Each scene shows the same named points in several views. A view is turned or mirrored, and shifted as a whole, has a little noise and may leave points out.

Scene 1
View 1
Zufiv: [ 36  10  12  -2 -10 -12  39 -26  16 -11 -39  27 -27  47  -2 -43  33  -2
   4  23]
ruli: [ 32   0  20  -1 -12 -14  50 -23  15 -19 -42  29 -23  48 -12 -42  35   0
   7   7]
nisob: [ 13 -32  31  -8 -30 -21  61 -34 -17 -41 -32  41 -35  36 -21 -57  64 -26
 -21   3]
mina: [ 33   2  18  -1 -10 -12  48 -23  18 -18 -41  28 -22  49  -9 -41  34   1
   8   8]
bok: [ 33 -17   9   8   4   0  34  11  31 -25 -22 -15 -15  38   1 -30  26  19
  18 -22]
pegip: [ 46  19  -1   5   7  -2  21  -4  38  -3 -32   1 -19  49  12 -30  15  20
  22  16]
fek: [ 37  12  -3   2  -3  -5  14 -13  19  -7 -20   5 -30  41  18 -39  31   4
   3  30]
kive: [ 37  13 -11   3   0  -2   0 -10  16  -7  -9  -6 -35  37  27 -38  34   2
  -1  38]
laz: [ 22 -27   7   3  -6  -4  27   0   7 -33  -8  -9 -29  29   8 -41  45   1
  -5  -6]
vome: [ 39   9  25  -1  -9 -14  61 -25  28 -13 -57  39 -16  58 -20 -38  25   7
  19   4]
puluk: [ 35   8  11  -1 -10 -12  37 -25  14 -14 -36  25 -27  47   0 -42  34  -2
   2  22]
Dev: [ 40   5   3   5   3  -4  24  -3  30 -11 -25  -2 -21  44  11 -32  24  15
  14  10]
tole: [ 39  29 -28   3   5   1 -25 -14  12   4   5 -12 -45  32  49 -39  33  -1
 -10  68]
belu: [ 30 -10   0   4   1  -2  15   1  17 -22  -9 -12 -29  33  17 -36  35   6
   1   6]
Bura: [ 18 -26  -5   4  -7  -3   4  -2  -6 -32  11 -18 -41  18  26 -44  54 -10
 -20  14]
View 2
vome: [-18 -41  19   2   9  17 -45 -23  16  27  17 -50 -17   9 -25   0  18  -3
 -18   0]
bok: [-16 -27 -24   4  -5  22 -28 -24 -17 -15  12  -6 -21  -7 -27  10   2   1
  19  13]
pegip: [-31 -31 -35   0  21  13 -34 -13  -9   8  32 -11 -12   2 -16 -14   7  -8
  -3 -19]
ruli: [ -7 -37  13   8   1  20 -23 -19   3  21   3 -31 -18   9 -11  13  10   2
 -18   2]
belu: [ -6 -26 -25   9  -1  19  -4 -14 -24   0   3   7 -18   3  -3  16  -3   3
  -1   0]
laz: [  0 -27 -15  12 -10  24   0 -17 -22  -1  -7   5 -21   1  -3  26  -4   7
   0   9]
Zufiv: [-14 -37   3   6  15  15 -22 -12   2  31  13 -27 -13  13  -6   5  10  -2
 -28 -12]
mina: [-15 -38   6   5   9  17 -30 -18   5  24  13 -33 -16   9 -14   4  12  -2
 -19  -5]
Bura: [  8 -23 -31  16  -4  21  24  -6 -36   5 -11  27 -18   8  20  31 -11   9
 -10  -4]
Dev: [-20 -29 -29   3  11  16 -25 -13 -12   6  21  -7 -15   3 -13  -2   4  -4
  -3 -10]
puluk: [-12 -37   1   7  14  16 -19 -11   1  29  12 -24 -12  13  -3   5  10  -1
 -26 -13]
nisob: [ 19 -40  46  19 -15  24   4 -19   3  33 -26 -33 -22  17   5  44   8  13
 -37  17]
View 3
ruli: [-24 -22 -38  16 -21 -17  11  23  -2 -14  10   4   1 -18  44  11  10  -1
 -14 -19]
belu: [ -6 -22 -43  -7  -3 -15  34   8  13 -18   2   2  -5   6  10  23 -13 -13
   0   7]
bok: [ -4 -33 -56   0  -2 -13  16  19  18 -17   5 -11 -16 -17  14  34   9 -12
  22   2]
Zufiv: [-33 -19 -29  15 -15 -25   8  14  -5 -20  17  16   3   1  42   7   0   6
 -14 -14]
puluk: [-30 -19 -31  14 -16 -25  12  14  -4 -19  15  15   4   1  40   7  -3   5
 -16 -12]
fek: [-25 -19 -30   0  -2 -26  21   5   3 -23  14  19  -2  22  19  13 -17   1
  -4   5]
Dev: [-20 -26 -41   2   1 -24  11  12   9 -23  16   6 -11   8  18  22  -4   0
  14   4]
vome: [-37 -27 -38  27 -20 -27 -13  27  -5 -19  23   6  -2 -21  54  12  24  11
  -1 -25]
Bura: [  4 -12 -40 -17 -10  -5  66   2  11 -12 -13   4   4  11   5  19 -32 -27
 -27   9]
laz: [  0 -21 -47  -6 -14  -5  43  14  13 -11  -7  -5  -3 -11  17  22  -9 -20
 -12   0]
tole: [-26  -9 -17 -16  12 -33  41 -16   4 -29  14  37   4  68  -4   9 -54   1
 -10  26]
kive: [-21 -16 -30  -6   3 -26  31  -1   5 -24  11  21  -1  35  10  15 -28  -2
  -4  13]
nisob: [-14 -10 -33  16 -44  -2  43  24 -10  -2  -9   2  20 -34  55  -1  -1 -16
 -60 -32]
View 4
nisob: [-29  14  36  -5 -14   1 -24 -40  68 -21  -8  51 -28 -34 -31  57  30  31
  -7  22]
tole: [  4   6 -18  -8   0 -39  36   7  -8  38  28  -3  -7 -23 -76  11   0 -29
  27  -8]
Dev: [-37  -7   4 -19   3  -7 -17   2  -1   8  30  26 -16  -9 -22  31  -9 -22
   6  -4]
fek: [-24   1   1 -14   2 -16  -3   2   4  17  20  20 -17 -17 -40  30   2 -16
  12  -5]
pegip: [-39  -6  -1 -23  10  -8 -18  17 -15  19  25  23 -20  -7 -18  32  -8 -27
   8 -13]
vome: [-52   7  20 -23   8   7 -44   6  20   4  -8  45 -38 -19  -1  61  17   6
  -4  -6]
puluk: [-32   8  11 -17   3  -7 -17   1  18  12   1  31 -29 -22 -28  47  13   1
   5  -4]
Zufiv: [-34   9  12 -18   5  -6 -19   3  16  13   0  32 -30 -22 -25  48  15   0
   4  -5]
ruli: [-41   4  20 -16   1   1 -29  -9  27  -3   6  41 -28 -20 -17  49  11   4
  -2   3]
belu: [-26  -9   8 -11  -6 -12  -6 -17  14  -3  40  26  -8 -11 -36  23  -9 -20
   6   5]
kive: [-15   0  -4 -12  -1 -22  10  -1   2  19  28  12 -11 -18 -51  22  -2 -22
  15  -3]
mina: [-41   5  16 -18   2  -1 -29  -2  21   3   2  39 -29 -19 -16  50  12   2
   0  -2]
Bura: [ -8  -5  11   0 -18 -19  13 -41  34 -10  46  22   0 -19 -62  16  -4 -13
  10  20]
laz: [-28  -9  17  -7 -12  -7 -12 -33  29 -16  40  34  -7 -13 -34  27  -6 -12
   2  15]
View 5
Dev: [ -7 -22  -5  -1 -28  12   6  11  -1  -2 -16 -12  -8   6  -9  -7   0  -7
  15  10]
tole: [ -2 -35  -6  -1   7   6  -3 -20   5  -3   3   6   6  59 -48 -38   4 -35
 -11 -35]
ruli: [  5  -7  13  13 -29 -16  -1  -2  -4  12  -9  -5  -8 -24   2   9  -5 -11
  15  37]
puluk: [  7 -13  10  13 -20 -26   0 -13  -2  11  -3  -4  -6 -14 -10  -1  -7 -15
  11  28]
nisob: [ 20  21  38  25 -24 -32 -16 -20  -2  33   5  23   4 -39  16  26   2 -37
   1  52]
fek: [  0 -23   0   3 -16  -1   0  -5   0   2  -7  -4  -4  15 -20 -14  -1 -17
   5   3]
vome: [  2 -18   3  13 -34 -30  11  -1  -5   5 -14 -22 -16 -37   0   5 -18   8
  27  46]
mina: [  4 -12   8  12 -27 -20   2  -4  -3  10 -10  -8 -10 -22  -2   4  -8  -8
  17  34]
Bura: [  1   6  20   3 -15  30 -18  -1   4  16  -2  30  13  28  -3   2  22 -50
 -12  -4]
pegip: [-10 -33 -13  -2 -27   8  12  11  -2 -10 -20 -23 -12  10 -18 -16  -6   3
  19   6]
kive: [ -2 -24  -1   1 -10   8  -2  -6   2   1  -5   1   0  30 -26 -19   4 -25
   0 -10]
laz: [  0   5  17   3 -30  25  -9  12   1  12 -11  15   3   4   8  11  16 -32
   3  16]
belu: [ -3  -9   7  -1 -25  25  -4  11   2   4 -13   6   0  15  -4  -2  11 -25
   4   5]
bok: [-10  -9   2  -3 -45  35   2  31  -3   0 -25  -7  -9  -3  11   8   9  -7
  19  21]

Which points are out of place in each view (at most two, in the order of its rows)? Write none if all are in place.
view 1 | ruli
view 2 | belu, mina
view 3 | nisob
view 4 | vome
view 5 | puluk

Scene 2
View 1
Defo: [ 18  20   7 -40 -31 -19 -34  26  -2   5  -2  36  11  -7  -2  16  14  26
  18   6]
Butop: [ 14  21  -2 -12 -44   8  42  12   6 -20 -13   5   3  -1 -20 -26  19  27
 -25  11]
luno: [ -2  41  19 -75 -59  24  64  80 -37  -1 -28   1  -1  -1  -1  32   9 -17
 -21  38]
tik: [  0   6  36 -26 -20   1  31  38  -8 -13 -17  -3  26  -2   9 -15  -3   5
 -21  54]
senuf: [ 17   9   5  -1 -24  -9   3  -1  14 -18  -5  14  16  -1 -10 -32  13  37
 -10  16]
Bopab: [ 30  36 -26 -32 -52 -13 -29   4   6   2   1  44 -10  -4 -29  12  36  47
  15 -34]
luv: [ 18  32 -21 -15 -59  15  46   7   5 -18 -15  10 -10   0 -33 -22  30  34
 -26  -8]
fivi: [ 14   2  21 -18 -11 -21 -32  12   8  -6  -1  24  26  -5   5 -13   5  30
   7  25]
Pep: [ 21  27 -19 -10 -52   4  23  -1  12 -16  -8  17  -6  -1 -30 -22  29  42
 -15 -13]
Vadi: [  7   5  33 -38  -9 -24 -38  37  -7   4  -5  26  29  -6  18   8  -2  13
  15  39]
Mar: [ 22  30  -5 -51 -41 -19 -43  25  -6  12  -1  43   0  -7 -10  29  22  30
  26 -13]
guzur: [ 14  19   5 -22 -35  -4   8  17   2 -10  -8  17  10  -2 -10 -11  14  27
  -7  13]
View 2
Pep: [ 12  22 -25  -2  13 -79 -18  13  13   8 -32 -21  18 -37  -8 -49 -12  19
  -1  10]
Butop: [ 16   1 -18  -8  14 -54 -28   3  16   4 -35 -20   3 -28   6 -51 -16  34
  -3  20]
Defo: [ 25  17   2  -8  38 -40  20  -2  -3  21 -39   3  23 -14 -19 -23  36 -21
  21  31]
senuf: [ 22  22 -16  12   2 -38 -12  -7  25  -5 -27 -11   2 -20  -8 -28  -9   4
   0  27]
fivi: [ 28  20  -1  11  14 -16   9 -18  15   1 -31   2   4  -7 -15 -10  20 -19
  11  38]
Bopab: [ 13  39 -17  -7  32 -93  18  19  -6  27 -34  -8  43 -36 -30 -37  28 -18
  18  10]
luno: [ 22 -68  18 -66  76 -28 -30   0 -17  31 -62 -12  -6 -11  32 -72  15  63
  15  34]
Vadi: [ 33   2  16  -3  34   3  17 -24   4  11 -40  10   2   4  -8 -11  39 -21
  22  48]
luv: [ 10   7 -25 -12  18 -79 -29  14  10  10 -34 -25  12 -39   2 -60 -18  37
  -4  10]
Mar: [ 20  22   3 -15  47 -60  27   7 -13  33 -41   2  37 -19 -26 -27  48 -26
  27  24]
View 3
Defo: [-39 -17 -26  -6   5 -16  -6   1   8  18 -13  28  32  12  -2   7  33 -22
  20  -7]
Pep: [-48 -38  -3  35  -6 -11 -58   1 -12   1  -5  32  -1 -17  34  34   5 -25
  -2  15]
Butop: [-27 -21  15  42 -10  -9 -64  17  -2  10   0  33  -9 -27  18  30   7 -17
   6   6]
luno: [-41  23  32  11 -33 -14 -64  63  22  60  32  54  30 -49 -13 -24  51   6
  22  21]
Mar: [-65 -24 -35 -16   6 -18  -4  -1   2  19 -10  29  44  16  10   0  40 -23
  11   7]
senuf: [-10 -26  -2  35   2 -12 -35  -1   2  -1 -17  25  -9  -5   9  36   1 -28
  16 -14]
tik: [ 11  11  24  30 -13 -10 -43  34  23  30   0  36  -1 -25 -21  13  18 -12
  35 -19]
Vadi: [ -4   4 -14  -4   4 -16   4  12  25  25 -17  27  24  13 -28   3  31 -20
  39 -29]
guzur: [-26 -17  -1  23  -5 -14 -37  10   4  13  -7  30   7 -10   7  20  17 -20
  16  -3]
fivi: [ -6 -13 -15  13   9 -15  -6  -2  12  10 -24  21   9  12 -11  21  15 -27
  28 -26]
Bopab: [-77 -45 -36   1   5 -15 -23 -13 -13   3 -10  26  30  11  35  19  27 -29
  -4  20]
View 4
fivi: [  0 -23  -8  -3  24   9  -9  19   4 -28  25 -23  -7   9  16   3   4  -8
 -12  -5]
Mar: [-21 -27 -27  17  25  13 -12   6  -3 -45  22  18  -7  28  13 -41  17 -41
  27 -31]
senuf: [-21 -33  -4   4  -1   9  -9   8   8  -1  11 -58 -15  17  18   5   1  -2
  -9 -23]
Pep: [-46 -43 -17  17 -20  12  -6  -8   8   8  -2 -58 -22  35  19 -20   7 -17
  16 -53]
guzur: [-17 -36 -17  -3  -6   7   8   6   6  -9  21 -36 -18  28  21 -11   8 -13
   1 -36]
tik: [ 19 -41 -18 -40 -21  -8  49  17  13  -6  55 -34 -22  30  34  11   9   5
 -26 -33]
luno: [  7 -57 -46 -43 -44 -11  84   3  13 -11  68   1 -31  60  40 -34  26 -22
   5 -80]
luv: [-47 -51 -20  10 -36   7  12 -12  10  15   3 -63 -28  43  23 -20   9 -14
  17 -66]
Bopab: [-48 -33 -23  35  12  18 -29  -5  -1 -26  -4 -11 -11  31  10 -45  15 -41
  38 -43]
Butop: [-29 -46 -14  -3 -29   5  17  -3  11  12  14 -63 -26  34  24  -6   7  -6
   0 -51]
Vadi: [ 19 -23 -16 -19  28   3   8  26   3 -43  48   7  -5  14  21  -2  10 -13
 -13  -5]

Which points are out of place in each view (at most two, in the order of its rows)? Write none if all are in place.
view 1 | none
view 2 | luno
view 3 | none
view 4 | tik
